Each row is a point on a tangle of strands that fork and nearly touch. The rows are in no order.
In the rows, 128 means zero.
Points whose rows are less than 195 apart are linked; no others are. Some points are linked to none.
j_879: [101 146  98 101 193 131 103 119 134 152 127 100 157 166 114 161  73 160
 112 112 152 119 133 106 118 127 117 157 175 133 132  99 149 128 177 104
 160 128 211 131  95  98 116 137 149 212 124 109  95 142 133 131  87 126
 133 139 114 117]
j_906: [129 113 153 139 107  89 125 147 140 137 149 152 104 124 158 131  74 107
 136 118 100 152 132 125 158  85 125 149 137 112 125  73 105 108 183 150
 159 118 123  88 115 116 146 159 119 127 127 132  54 107 167 114 137  97
 145 140 132 118]
j_268: [ 91 156 136 156  80 169 157  96 134 141 117  99 133 135 194 166  97 113
 132 145 106 180 136 163 160 147 170 112 137  96  96 147 137 147 167 176
  89 173 139  42 148 150  99 126 121 107 140 119 150 128 117 101 131 148
  97 162 155  77]
j_698: [119 106 129 121 117  86 126 106 100 116 142 188 114 123 125  46 164 130
  93 136 104 158 133 104 149 111 147 105 128 115 119 113 125 114 114 117
 205 100 113 129 118 159 185 144 149 125  92 150  28 127 157 100 155 132
 115 112  83 140]
j_785: [149 116 140 134 119 134 122 103  85 104 130 161 118 129 124 112 151  88
 135 143 183 164  86 139 175  74 141 134 116  93 157 156 169 152 165 134
  35 119  96 116 134 103 144 123 141 101 163 119 189 127  65 130 105 123
 137  96 142 133]
j_783: [105 112 155 140 123 197 107 145 120 173  80 157 162  76 132 147  97 136
 100 169 142 108 164 147 115 136 149 119 109 142  99  73 122 122  98 128
 107 100 175 143 168  91 123 114 175 174 130 145  85 181  94 141 110 101
  81 109 146 165]
j_297: [106 124 133 140 154 140  77 156 171 134 173  29 147  87  70 167 136 124
 150 147 107  42 139 133 123 176 110 145 139 131 173  69 141 144  93 154
 150 167 117 130 140 125  97 136 130 112 138 133 163 128 162 146 132 134
 126 145 130 155]
j_944: [182 137 125  78 154 181  93 133 137 136 136 112 181 102 106 155 107 127
 140 114 108 106 131 118 169 162 128 105 106 143  97 167 113 115  67  61
 102  87 166 150 115 123 143  90 119 112  89  81 144 178 126 157  97 155
 103 105 166 131]
j_704: [ 95 149 119 170  87 150 117 124 132 131 103 107 155 162 126 116 104 105
  82 164 123  96 126 115  87 192 172  90  98 134  89 115 125 149 108 109
 140 146 165 163 100 100  93 134 115 163 108 172  82 138 165 110 149 179
 159 175 109 146]
j_709: [143 134 121  98 112 133 142 105 154 115 175 113 116  99 125 144 150 126
 135 163 164  95 126 144 144 102 164 110 122 105 187 108 121 126 110 166
 113 102  90 123 154 137 107 134 182  99 160 145 133 123 116 187 124  82
  73 130 119 189]
j_191: [228 102 159 115  88 124 123 132 145 117 153 142 121 113 130 109 135 130
 152  85  97 174 115 139 164 130  99 125 115 141  93 172 121 104  90  98
 123 110  91 111 113 119 171 104  80  70  71  80 164 119 143 115 116 160
 152  99 164 131]
j_166: [132 130 159 181 107 101 156 140 107 137  93 140 100 116 137 161 145 115
 134 132 137  92 123  99  98 120 119 136 117 138 124  71 156 201 188 124
  98  77 187 114 133 118  90 120  90 141 136 112 181 132  96 144 129 115
 146 167 157 165]
j_494: [ 77 134 118  98 181 104 115  90 103 138 118 151 125 131 131  97 166 188
 113 122 141 189 147 114 110 111 118 135 187 107 113 154 135 110 135 145
 192 145 156 130 131 150 156 140 163 199 128 125 104 132 115 129 139 115
 102 119  88  98]
j_634: [127 112 116 105 118 109 136 131 141  96 197 100 117 142 100 121 120 148
 114 171  97 163 114 139 138 167 124 158 117 118 140 147 113  64 146 153
 159 190  83  59 145 151 135 168 173 127 121 129  89 130 148  88 149 134
  74  83  92 106]
j_934: [ 48 146  75 132 207 118 116 102 101  86  95 126 142 157  88  93 193 114
  98 147 140  85 122  91 105 107 122  89  91 126 127 157 155 127 121  81
 114 107 110 203 115 177 166 103 104 118 150 142 108 137 142 135 142 155
 145 121 117 112]
j_826: [ 99 135 141 199 239 131 134 167 125 138  79 102 133 137 138 149 101 148
 117  89 132  65 164  98 101 128 124 124 112 162 112  94 163 125 164  71
 142 101 165 183 124 139 141  75  79 167 128 132 127 108  96 132 133 142
 127 160 134 136]
j_74: [ 93 101 102 121 130  88 129  77 126 105 161 116 100 127  90 134 141 161
 133 169 129 160 113 104 123 141  85 146 137  99 132 134 144  94 148 161
 152 161 101  94 159 138 151 186 130 160 123 131  93 117 169 106 162 105
 105 103 122  87]
j_748: [120 154 112 155 119 171 162 140 113 121  76 158 129 157 165 157 112  64
 110 129 134 147 135 163 110  70 137 118  76 110 104 170 105 126 168 113
  48 130 122 136 113 114 100 116 127  96 161 138 139 138 118 126 109 120
 165 132 165  93]
j_982: [ 97 103 125 167  98 186  86 115 178 141 185  65 120 152  92 164 122 153
 111 142 110 113 176 147  91 141 111 174 158 120 143  94 122 128 165 178
 170 193 130  93 119 109  77 154 191 126 123 112 121 138 144 126 113 103
 124 123 132 142]
j_938: [ 68 163 128 112 201 132 106 104 101 130  84 111 171 148 113 125 170 119
 113 104 111 139 117 140  89 146 115 138 156 115  94 172 132 109 121 120
 120 175 167 134 129 136  94 116 128 164 145 137 172 134 110 116 141 154
 122 128 119  97]
j_723: [147 143 147  99 151 152 126 131  91 112  86 143 169 148 105 114 159  97
 118  98 126 144 106 163  99 151 120 136 126 118 109 173  90 108  91 104
  95 141 157 169 119  93  80  95 159 144 143 176 181 141  86 130 117 133
 125 110 115 142]
j_391: [140 118 157 166  87  78 143 147 110 133  98 163  88  98 140 104 143  67
 154 117 135 131  88 150 136  88 124 113 133 123 122 112 141 143 123 146
  89 104  81 154 137 119 123 121  51  84 149 163 147  97 133 127 143 131
 195 149 137 124]
j_287: [122 155 102 112 126  59 127 137 104  97 156 126  96 148 116 125 162 109
 128 135 136 102  90 105 118  92 130 147 137 120 190  93 110 141 200 136
 123  84 121 108 112 147 137 181 133 116 184 138 102 103 129 153 144  89
 129 159 107 142]
j_508: [195 106 169  99 104 124 124 111  91 125 117 154 143 102 100 110 166 152
 136 117 121 156 115 150 111 136  93 151 150 140 112 157 107 130  73 119
 105 113 147 144 146  89 113 117 140 137 110 154 185 137 101 134 110 112
 121  86 134 156]
j_325: [115 146 160 126 184 143  99 178 153 139 150 101 155 175 146 124 107 162
 112  38  91 132 176 152  89 128 135 165 161 143 114 149  53  64 152  99
 192 184 160 149  99 142 102  63 145 120 105 157 125 123 102 134 124 143
 125 128  92 127]
j_960: [ 69 126  91 106 191  89 141 128 114  87 134 121 123 120  94 109 181 120
 102 153 122  88 123 114 123 103 115 110  82 122 144 137 124 103 129 100
 139 108  78 155 155 182 187 155 150 108 141 158  73 121 171 115 167 120
 113 105 113 112]
j_415: [116  89 159 191  66 174  89  96 129 188  99 136 123 144 137 144 106 139
 112 140 135 121 140  90  76 122 129 117 123 125  68 124 130 166  99  98
 139 112 161 187 111  70  93  88  99 174  93 137 119 160 140 160 114 122
 181 142 155 136]
j_281: [ 92 129 101 181 166 134 150 126 113 142  63 170 116 111 183 158 122 146
 137 160 186 103 148  93 126  74 141  86 111 136 121 108 172 152 172 103
  78  59 185 197 137 129 169  77  98 184 140 132  99 142 123 194 107  89
 140 136 150 140]
j_603: [132 161 126 115 154 167 130 126 150  94 175  92 165 147 127 134 121 137
 101 132 124 143 135 149 133 182 185 118 116 111 144 159 107  75 121 127
 138 184 127 140 124 139 110  87 169 106 128 153 158 138  98 145 129 141
  64 122  93 159]
j_878: [106  91 120 137  97 105 157  88 153 134 158 119  90 119 111 157 114 198
 130 170 138 155 166 100 118 169 107 148 162 105 132 101 166 147 148 184
 182 157 159  83 149 140 115 167 152 194  89 114 118 130 147 111 142  81
  93 132 121 105]
j_283: [139  89 139 125  79 155 155 103 142 163 126 141 116  88 145 150  94 204
 137 141 122 156 165 119 137 176 129 130 155 149 103  96 149 155  90 164
 192 127 184  94 166 125 125 156 143 188  68 101 117 142 126 116 136 112
  79 132 137 137]
j_720: [103 160  86  92 184  93 121 150 106 140 109 116 160 121 101 109 195  38
 141 155 129  72  74 137 146  92 126 130 117 120 202 120 127 152 143 130
  62 116  79 133 122 147 128 148 146  56 223 123 121 130 133 125 105 137
 138 136 122 132]
j_444: [123 121 136 133 184 202  88 116 140 133 102 100 187 120 107 151 116 110
 116 118 130 124 120 151 142 155 121 129 107 118  81 166 135  92  73  88
  88 145 158 151 145 117 126  68 123 113  83  96 178 181  93 131 118 147
 102  76 164 106]
j_17: [134 156 138 105 166  88  88 118  98  86 168 145 112 184 114  97 177 154
 112  79 137 132 125  87  80  96 125 186 144 126 165 164  79  93 198 106
 165 125 115 161  97 137 113  82 115 122 166 163 145  98  73 182 127  85
 145 153  87 128]
j_586: [165 140 142  70  93 159 122 106 119 114 193 142 142 148 131 137 125 187
 113 123 111 122 157 114 132 140 141 136 119 133 104 170  62 119 152  80
 154  98 168 125  97 106 100  96 166 128  78 115 117 160 112 196  76 116
 102 100 131 184]
j_250: [144 161 110 126 102  64 173 140 140  96 146 131  82 123 142 136 153 102
 143 116 143  78  93 103 125  86 133 126 104 136 166 119 138 166 171 152
  96  55 115 103 132 175 108 158  83  78 167 122 168 100 121 166 159 111
 122 177 126 161]
j_390: [177 130 154  96 127 134 121 204 157 143 119  92 167  64 105 158  81 114
 168 117  77  93 118 143 146 179  80 154 146 191 118  65 105 116  70 136
 134 126 141  93 145 109 151 173 135 131 118  94 115 153 167  88 127 146
 120  96 155 115]
j_587: [ 74 121 153 174 127 148 108 117 154 146 165  73 138 114 142 180 112 121
 132 142 105 108 168 144 145 100 118 154 133  94 114  96 119 111 204 148
 121 135 139  75 152 144 135 103 139  94 134 107 105 137 139 142 123  80
 104 121 172 107]
j_675: [ 91 111 127 134 153  77  84 106  89 136 134 178 128 127 117  60 153 139
 110 107 142 182 120 102 145  85 128 143 185 105 156 107 135 104 157 132
 202 129 147 146  99 153 187 144 140 182 136 147  53 115 117 115 151 109
 126 131  67  91]
j_540: [159 114 165 110  74 109 149 141 114 131 129 179 125  75 126  94 160  94
 126 169 153  97 106 157 132 116 166  97 111 111 154 103 102 128  70 145
 102  92 100 166 164 116 115 103 154  99 154 203 123 129 112 169 135  82
  96 120 111 198]
j_498: [ 82 135  91  88 189 175 134 127 126 114 117 116 157 103  95 126 175 152
 111 155 134  87 159 147 111 158 127  88 103 139 130 150 107  88  51 131
 148 139 116 174 168 153 133 133 208 157 131 147 113 171 119 136 143 118
  53  87 122 141]
j_204: [136  81 121 148  53 152 115  76 136 156 125 150  99 152 120 168 101 172
 122 142 173 130 148  88  97 104  99 142 135 122 111 111 156 181 134 121
 141 108 169 160 108  66 107 148 128 196  93 107 123 141 158 167 103  90
 184 132 158 142]
j_613: [149 124 155 200  54  86 164 110  93 119 109 155  77 140 157 111 123  97
 124 143 146 180  98 126 123 111 142 103 124 107 103 124 167 163 170 149
 104 117 124 119 117 127 112 129  57 122 129 139 169 110 107 109 146 139
 159 169 120 124]
j_555: [146  91 128 130 126  68 144 146 134 116 115 159  88 118 131 113 104  86
 161 106 129 143  83 135 152  64  84 139 114 125 122 110 139 100 115 129
 115 101  56 150 123 113 159 148  53 110 141 138 109  87 187 120 147 105
 202 133 158  90]
j_935: [142  99 108 113  78 151 154 110 135 162 111 171  95 102 140 161  87 183
 134 148 151 110 169  92 121 124 106 110 128 163 106  87 138 176 102 117
 152  72 172 141 142 111 125 164 134 192  87 104  79 146 160 148 117  96
 135 133 157 133]
j_337: [110 166 113 126 144 156 179 115 148 135 110 104 121 107 191 164  76 163
 158 111 107 185 159 166 157 162 158  85 151 129  93 178 140 114 118 160
 108 172 145  90 157 157 117 115  91 126 111 106 177 110 114 115 132 162
  95 149 142  75]
j_120: [ 74 134 110 158 153 173 104 119 127 164  75 150 141 122 167 124 172  70
 126 103 125 117 145 141 132  45 136 115 111  98 107 177  99 151 153  95
  80 108 136 158 103 150 125  75 138  65 148 103 111 156 120 139 100 134
 171 120 168  94]
j_831: [ 93 125  70  92 175 141 147 143 119 147  75 134 140 106  99 110 184  67
 124 152 138  89 112 162 138  94 122 101 109 134 163 148 121 137  69 128
  80 135  71 161 161 148 143 144 180  73 182 127 100 144 140  94 109 136
 131  92 138 107]
j_188: [134 139 136 169  75  91 168 112 129 108 134 138  89 133 179 153  69 134
 128 164 154 168 113  97 156 139 174  99 113  95 108 105 159 156 209 130
  95  88 168  99 106 122 121 104  68 145 119 125 125 124 112 146 125 122
 134 172 132 123]
j_876: [125 142 121 129 116  98 124 105  89  69 150 182 122 176 144  99 137 129
 113 143 209 141 105  98 129  71 175 128 111  96 180 132 124 128 189 122
  87  86 140 183 103 106 143 105 148 169 185 183 128 103  78 198 119  68
 146 138  95 147]
j_173: [ 96 160 106 155 132 152 164 121 124 134 103 115 147 126 119 112 209 118
  96 190 153  54 126 102  85 172 171  94 102 144 183  97 181 180 112 160
 139 142 115 137 136 157 102 124 192 125 174 129 167 128  80 148 140 140
  81 134 108 212]
j_461: [166 135 131 115 150  99 185 228 117 142 118 124 113 153 117 129 102 121
 127 101 102 115 142 144  90 146  92 151 125 194 154  83  88 130 146 130
 164 129 132 106 115 134 129 211 177 134 156 128  95 110 163  68 147 141
 128 128  99 124]
j_222: [105 191  88 163 129 128 159 136 139 138 102 112 125 144 173 115 143 113
 117 142 163 100 127 128 103 127 212  90 128 125 194  94 168 167 178 171
 121 136 124 121  99 167  94 130 142 114 189 144 174  79  82 125 134 147
 131 205 105 150]
j_771: [125 129 133 216  66 100 143 123 113 110 116 142 108 177 155 153 107 102
 113 165 165 138 118  67 117 127 137 139 114  91 137  86 175 198 243 124
  78  89 203 115  79  96 105 120  90 175 148 127 152 129 104 149 124 115
 159 179 127 132]
j_223: [ 94 173  87 173 129 150 156 143 132 123 110 107 132 156 140  89 200  93
  85 151 152  86 133 130  67 133 191  99 113 136 190 132 158 148 122 166
 141 176  78 140 118 181 109 130 180  90 195 156 196  99  87 121 159 151
 112 174  76 165]
j_346: [163 128 201 167 185  86 155 182 103 130 104 166 106 131 133  91 135 161
 119  58 148 132 159 133  84  98 114 155 134 165 121 114 104 115 141 115
 169 124 137 159 155 152 159  78 121 150 132 158 167  87  70 122 160  95
 116 127 104 152]
j_740: [135 132 134 153 147 156 168 116  98 109  87 145 129 131 142 142 146  99
 126 126 158 173 117 177 137 101 109 112  86 122  97 177 145 125 135 119
  42 143 109 131 157 118 127 115 120 108 149 119 193 137  81 103 120 137
 125  88 165  85]
j_237: [119 142 111 113 126 100 165 135  94  89 144 150 133 139 117  80 181 111
  79 148  83 100 134 131 106 139 140  91  75 145 120 141 100 120 116  93
 164 102  95 110 136 190 181 158 163  84 125 147  63 141 159 110 179 161
  94 115  87 150]
j_943: [163 128 141 118  73 135 111 144 139 168 114 160 122 116 161 100  92  99
 138 100  88 167 134 138 163 111 134 129 159 131 118  92 121 152 124 166
 185 138 105  75 102 120 135 169 135 115 105 112  67 109 164  79 125 152
 164 157 114 129]
j_417: [ 91 124 147 166 156 167  86 125 151 170 134  95 142 104 156 160 129  95
 144 115 105 102 160 121 161  74 118 130 118 117 106 131 124 145 159  94
 107 117 127 105 138 153 148  79  99  63 131  70 116 159 136 142 110 133
 135 130 185 111]
j_871: [153 147  87  84 203 114 102 141 116 143  80 122 141 127  94  79 140 120
 132 117 148 102  88 126 159 137 134  90 153 172 154 146 189 158  67  78
 128 101 129 193 105 142 162 117  86 122 116  95 115 123 119  83  83 210
 166 128 104 128]
j_452: [111 121 109 142 111 148  55  91 188 125 219  74 104 104 102 129 145 127
 152 139 119  98 146 109 164 118 152 138 136 109 181 126 139 145 117 162
 166 144  75 107 126 161 128 120 105  60 119 106 136 117 176 171 140 142
 129 154 118 158]
j_439: [ 96 136 116 166 151 148 127 113 126 148  87 105 127 121 141 184 119 133
 141 156 158  68 133  81 132 123 124 117 110 141 132  90 185 186 168 101
  85  88 182 148 121 108 121 115 101 157 135  94 139 140 129 163  96 125
 142 141 173 141]
j_414: [113 144 165 108 187  92  75 140 125 100 168 108 137 176 108 111 141 184
 119  80 108 129 135 106  71 161 126 184 160 131 120 157  69  61 171 111
 189 173 139 142 104 133  91  62 103 157 136 173 140 109  87 153 135 114
 124 141  85 132]
j_236: [207 128 127  95 124  76 184 206  87 149  98 184  97 144 110  87 128  90
 131 119 133 111  95 148  94 114 104 130 117 179 170  80  98 142 107 120
 142  81 113 146 123  98 136 202 177 138 161 162  86 107 149  92 134 139
 142 128  90 162]
j_319: [192 138 136  85 145 111 152 212 162 121 163 100 133 113 120 146  82 112
 170  94  83 111 126 160 150 144  84 152 126 179 157  90  62 107 121 150
 138 123 103  97 118 124 129 181 154  92 138 110 112 127 178 107 136 125
 115 106 128 132]
j_739: [189 137 148  65 128 114 113 107 114 116 191 155 109 137 137 105 144 168
 151  78  99 158 132 103 162 117 131 142 146 127 125 194  84 133 164  85
 152  83 142  98 109 126 131 103 103 100  94  89 132 131 108 173  88 138
 120 128 115 156]
j_23: [150 139 151 122 119  83 152 159 119 132 105 137 123 150 142 128  66 157
 147  89 108 186 114 149 103 181 118 154 171 133 108 129 113 104 147 152
 156 175 161 113 115 100  91 126  98 174 117 163 169 102  98  96 143 132
 141 153  96 104]
j_808: [ 90  99 101 122 114 163 157 115 136 136  86 106 137 101 104 173 111 127
 118 190 158 118 123 159 114 158 107 118 105 131 121 110 154 110  52 152
  89 160 108 142 188  99 114 178 159 167 132 148 123 148 157 102 145 107
 107  95 165  94]
j_492: [139 117 144 163  18 197 113 106 145 166 114 118 129 154 145 149 137 140
 132 118 108 125 150 114  80 144 128 121 125 148  79 154 114 179  88 124
 131 147 141 143 111  85  68 115 106 119  92 114 175 143 150 152 125 142
 184 162 173 132]
j_495: [ 86 167 116 101 170 174 163 131 127 132 108 119 184  93 154 127 175 150
 109 149  87  95 172 145 106 179 154  92 124 141  91 140  94 123  96 135
 165 145 152 115 167 186 132 116 184 140 135 132 118 162 119 135 143 133
  50 136 123 149]
j_604: [114 142  83  82 136 143 138 129 136 117 162 119 117 160 120  98 149 148
 103 125  88 146 154 145 111 136 138 126 146 138 145 157  85  91 106 141
 188 173  89 113 112 161 130 183 194 124 133 131  71 117 163 103 135 145
 103 135  77 114]
j_921: [ 73 115 154 141 187 134  91 100 114 143  90 101 170 120  99 153 131 117
 117 134 148 146 106 142 124 122  79 155 137  96  81 146 162 102 132 115
  96 152 169 107 159 103 135 108 121 163 110  97 155 166 107 100 133 128
 127  75 169  79]
j_786: [167  95 174 140 106  86 115 106 114 136 144 137 111 116 116 104 139 148
 148  98  92 179  96 111 148 140  89 144 151 118  69 157 150 124 150 109
 143 124 123  91 129 123 156 117  59 121  90  99 158 125 121 107 141 151
 151 114 139 104]
j_137: [156 119 134  49 155 133 120 131 124 128 114 135 158  71 122 154 106 116
 146 125 118 124 108 155 184 132 100 115 111 122  88 145 103 103  88  89
  83  87 141 109 160 126 165 125 111 118 102  94  96 162 153 114 105 133
  98  80 182  98]
j_635: [142 102 149 154  87 168 110  91 114 133 154 141 119 148 155 141 123 120
 146 114 163 179 128 119 167  63 121 159 132  85 118 181 163 154 181 132
  52 136 123 110 103  79 130 112 139 109 140  89 189 141  84 155  80 102
 170 101 172 114]
j_905: [162  95 134 101 105 100 121 122 113 131  90 168 142 142 108 117 116  83
 119 125 146 163  81 134 123 103  83 136 128 109 114 133 145 117 101 123
 110 126  97 136 109  80 149 171  96 148 124 136 103 115 156  79 121 128
 199 118 151  96]
j_192: [113 101 122 152 108  96  87 120 128 114 158 158 131 172 138 112  81 108
 104 134 147 185 123  97 168  78 113 163 128  70 127 119 127  68 195 125
 137 137 105 117  81 108 179 135 129 143 124 145  36 115 145 133 130  91
 154 102 111  74]
j_112: [ 86 132 109 131 153 145 111 112 170 115 196  51 122 148 106 190 114 176
 135 157 127 113 161 123 125 131 124 167 158 101 164  96 126 110 223 167
 130 159 142  80 119 137 100 130 173 142 152  98 128 122 122 144 102  71
  91 125 134 112]
j_94: [112 149  97 156 101  89 181 169 171 133 136 111 114  99 147 155 151  75
 135 169 157  17 111 114  95 110 153 112  81 134 188  80 141 168 115 164
  91  83 101 131 154 168  91 142 126  72 187 145 166 110 119 177 144 112
 116 159 132 190]
j_746: [183 110 111  70 117 148 133 107 134 136 120 172 126  86 126 106 156 124
 154 111 106 137 136 142 173 105 107 105 115 143 106 191 112 133  54 100
 110  91 100 118 140 147 174 122 128  80  92  74 114 136 143 104 103 143
 132  79 168  95]
j_922: [153  78 167  65 146 103  82 109 105 130 143 133 146  82  69 117 174 119
 142 146 138 109  88 139 147 113  80 162 147 108 143 128 113 117  90 119
  84  92 117 139 160  88 122 130 151 125 127 140 127 150 125 139 100  89
 121  72 154 156]
j_254: [197 155 153  60 142 108  93 120  92 120 150 159 144 136 133  75 124 138
 138  72  95 197  95 139 174 163 158 144 168 115 111 197  93  98 140  92
 138 120 165  97  91 122 136  87 115 114  95 116 139 138  72 120  99 175
 124 121  79 125]
j_158: [159 111 124  69 104 128  98  99 128 107 183 111 134  82  74 147 179 106
 152 176 128 103 101 141 150 142 104 143 120  91 161 147 101 131  85 149
  93 116  80 103 163 129 104 143 154  95 143 139 148 149 149 172 122  98
  83  96 151 177]
j_258: [115 112 128 172  30 195  79 135 183 145 147  71 134 140 116 160 108 104
 117 162 124 102 151 149  99 169 138 143 122 119 147  78 134 151  88 187
 137 192 105 123 114  90  72 156 155 107 113 142 135 129 168 121 138 131
 159 148 148 141]
j_727: [169 159 142 104 172 148 146 178 173 138 157  99 141 141 163 164  59 205
 159  57  98 126 178 145 133 141 144 136 152 189 134 143  72  93 146 110
 184 147 164 123 105 153 118  86 146 129  93 113 144 118 104 158  92 126
  94 135 105 139]
j_864: [177 102 135 116 105 106 156 167 121 144 104 179 106  86 125 106 107 109
 143 144 147 116 104 154 147 115 129 113 116 152 168  80 126 134  65 138
 112  90  97 152 155  98 143 165 147 134 141 159  86 117 144 115 127 108
 125 102 117 163]
j_562: [189  95 157 146  98 202 104 141 153 150 159 144 127 133 138 139  81 128
 128  85 134 159 162 150 166  75 118 157 113 131 127 157 118 138 149 117
 107 127 117 101 123  87 140 112 168  76 101  63 159 148  86 138  71 110
 146  80 166 143]
j_619: [115 138 134 126 101  95 150 118 135  97 121 106 128 171 103 157 107 159
 136 134 121 149 110 114  79 210 118 137 132 115 103 149 114 119 124 141
 124 169 156 133 119 100  53 125  88 174 113 176 193 116 134 122 155 131
 148 156 120 112]
j_392: [126 132  80  98  67 149 127  86 140 126 146 148 117 158 154  96 132 120
 124 131  94 178 146 122 152 133 147 109 139 124 115 156 125 130 100 152
 184 171  80  83  99 143 131 190 150 122  96 114  59 109 186  81 145 166
 148 147 107  97]
j_225: [ 90 139 127 149 162 109 108 102 115  74 147 141 114 199 121 118 155 166
 105 122 191 143 129  96  96  74 129 155 113  95 154 154 111  89 178 114
 122 125 117 195 116 124 150  73 124 146 158 178 142 110  90 191 124  73
 135 119 111 106]
j_387: [138 102 106 109 130  81 127 105  92 114 101 188 137 147 131 102  81  90
 112 145 173 201  91 122 168  94 114 129 127  79 125 119 167  78 137 128
 100 134 114 140 103  98 185 165 127 182 133 138  58 126 151  86 132 112
 150 104 116  66]
j_725: [ 99 148 107 102  88 165 150  90 121 130 100 148 162 129 179 124  94  83
 116 169 128 196 109 176 174 144 177  79 127  86  90 162 133 116 111 167
  90 167 115  79 151 133 128 156 151 132 133 129  83 134 135  65 136 155
 112 138 132  79]
j_371: [195 108 124  95  96 185 106 127 154 119 203 121 128 150 107 148  94 174
 120 120 129 142 155 124 152 127 108 154 125 147 132 154 108 116 140 112
 140 141 124  94 115  94 123 137 186 105  71  76 116 153 128 133  79 112
 114  69 147 157]
j_654: [ 96 168 123 142 151 167 151 126  96 124  91 127 190 129 112  90 204 117
  90 163 113  96 131 115  92 207 166  93  94 147 122 121 157 158 111 115
 156 139 151 121 125 157 131 112 175 139 140 140 150 163  89 123 148 169
  61 125 102 198]
j_314: [ 88 108  89 111 156 160 122  94 122 126 104 124 135 102  75 129 165 137
 123 166 155 103 120 135 126 125 119 100 111 140 134 141 164 139  53 121
  97 128 110 172 173 126 151 135 154 142 128 124 132 148 130 126 119 127
 109  78 142 129]
j_180: [114 131 126 140  79 119 164 106 158  87 154  87  99 147 143 176  93 145
 138 155 142 133 128 119 128 167 144 121 106 100 124 134 133 141 157 148
  96 128 136 125 135 116  72 128  85 123 121 144 171 118 139 148 142 104
 140 162 154 121]
j_261: [ 59 150 107 162 216 121 115 125 122 113  88 104 142 154 131 133 117 120
 102 121 144  94 127 102 103 124 138 114  97 127 108 125 142 105 151  73
 116 114 145 206 100 143 139  87  80 150 146 165  93 126 149 127 140 150
 156 152 128 107]
j_231: [174 108 179 144 120  76 179 182 106 137 115 175  94 158 143 113  82 166
 141  57 126 174 139 143  84 115  91 172 142 159 111 130  98 109 164 138
 156 127 137 141 127 101 115 130 118 159 126 159 156  99 105 116 140  90
 149 123 118 117]
j_987: [119 122 120 143  76 116 123 114 164 118 189 111  89  99 166 132 122 134
 156 128  88 120 146 118 176 135 147 117 113 126 136 119 136 130 108 152
 164 129  67  78 145 172 148 137  76  71 102 115 116  95 191 142 182 153
 120 154 125 125]
j_496: [122 142 186 153 252  82 142 188  93 137  58 134 139 121 131 110 132 128
 135  54 133  99 135 122  97 115 106 145 143 169 116  99 135 121 152  95
 140 116 156 171 143 159 148  76  78 165 154 151 164 101  68 112 153 135
 132 159 114 121]
j_695: [161 103 147 200  85 151  95 146 141 163  94 134 120 113 112  78 137 136
 126 123 120 113 128 122 127 165 147  94 158 176 123 109 182 162  28 120
 163 148 122 194 112 118 144  92  85 117  79 121 152 139 121 106 117 207
 172 128  94 152]
j_89: [113 105 115 149 102 107 134 108 125 146 119 147  97  82 152  85 145 119
 145 132 111 132 118 126 176 126 152  83 143 142 128 121 166 163  75 141
 155 124  84 115 146 169 168 136  64  99 110 112 101 104 162 103 157 180
 151 151 116 119]
j_497: [100 152  95 171 127 150 148 153 173 145 130  81 109 119 147 156 113  95
 140 147 154  68 139 148 128 108 174 114 108 134 192  83 172 168 130 178
 102 136  97 130 136 163 103 137 121  74 165 123 176  97 122 136 126 135
 126 164 140 148]
j_432: [149 124 124  79 143 110  91 126 155 149 134 115 134  84 138  93 118 132
 180 110  94 134 120 138 197 166 138  96 173 134 125 139 141 128  35 124
 156 122 114 122 128 147 165 133  67 113  94 104 118 107 179 103 133 195
 142 140 116 115]
j_733: [158 164 118 108 154 140 138 146 159 134 157  95 120 128 175 140  68 190
 172  63  91 165 150 141 161 172 153 121 166 165 127 163 117 113 130 121
 165 160 144 114 115 151 133 109  85 123  96  92 163 101 128 131 119 186
 120 157 105 117]
j_449: [168 136 116  88 114  67 154 123  82  76 164 166  98 168 123 126 116 128
 116 141 178 136  86 120 109 104 130 157 120 110 176 114 112 124 183 128
  88  87 121 132 115  93 121 162 155 158 174 170 122 112 104 148 114  79
 133 137 104 149]
j_758: [108 109 156 163  32 159  95 128 165 135 135  95 147 155 127 157 102 113
 121 129  87 133 136 131  90 172 105 150 130 118  72 129 101 137 100 152
 142 194 127  99 112  83  86 138 113 115  89 126 135 137 177 108 146 137
 175 145 170 114]
j_282: [142  96 129 112 137 139 161 159 148 135 113  98 142  87 102 155 111 149
 157 140  98 130 131 157 131 180  81 147 135 173 106 107 125  99  37 157
 130 159 115 104 183 124 142 192 141 151 112 119 135 134 175  78 161 127
  99  81 147  95]
j_755: [150 129 138 125 162  90  88 153 133 120 139  93 121 106 113  98 132 133
 156  82  82 139 101 114 151 157  94 130 170 160 112 129 145 131 117 101
 167 147 118  98 116 147 173 131  46 122 101  75 152 114 159  83 149 204
 167 153 115 102]

Follow the links from the first point to the second, and from the first to the third. Name the last point that the two ways share.
j_137, j_497, j_720 | j_314
j_987, j_654, j_720 | j_314
j_439, j_906, j_960 | j_188

A fork is a point with three links, a tip a point with one. Leave the first point through the second and follow the links. Name the first fork or tip that comes.
j_346, j_496 | j_494
j_982, j_112 | j_254
j_461, j_236 | j_452
j_314, j_498 | j_725
j_987, j_89 | j_314
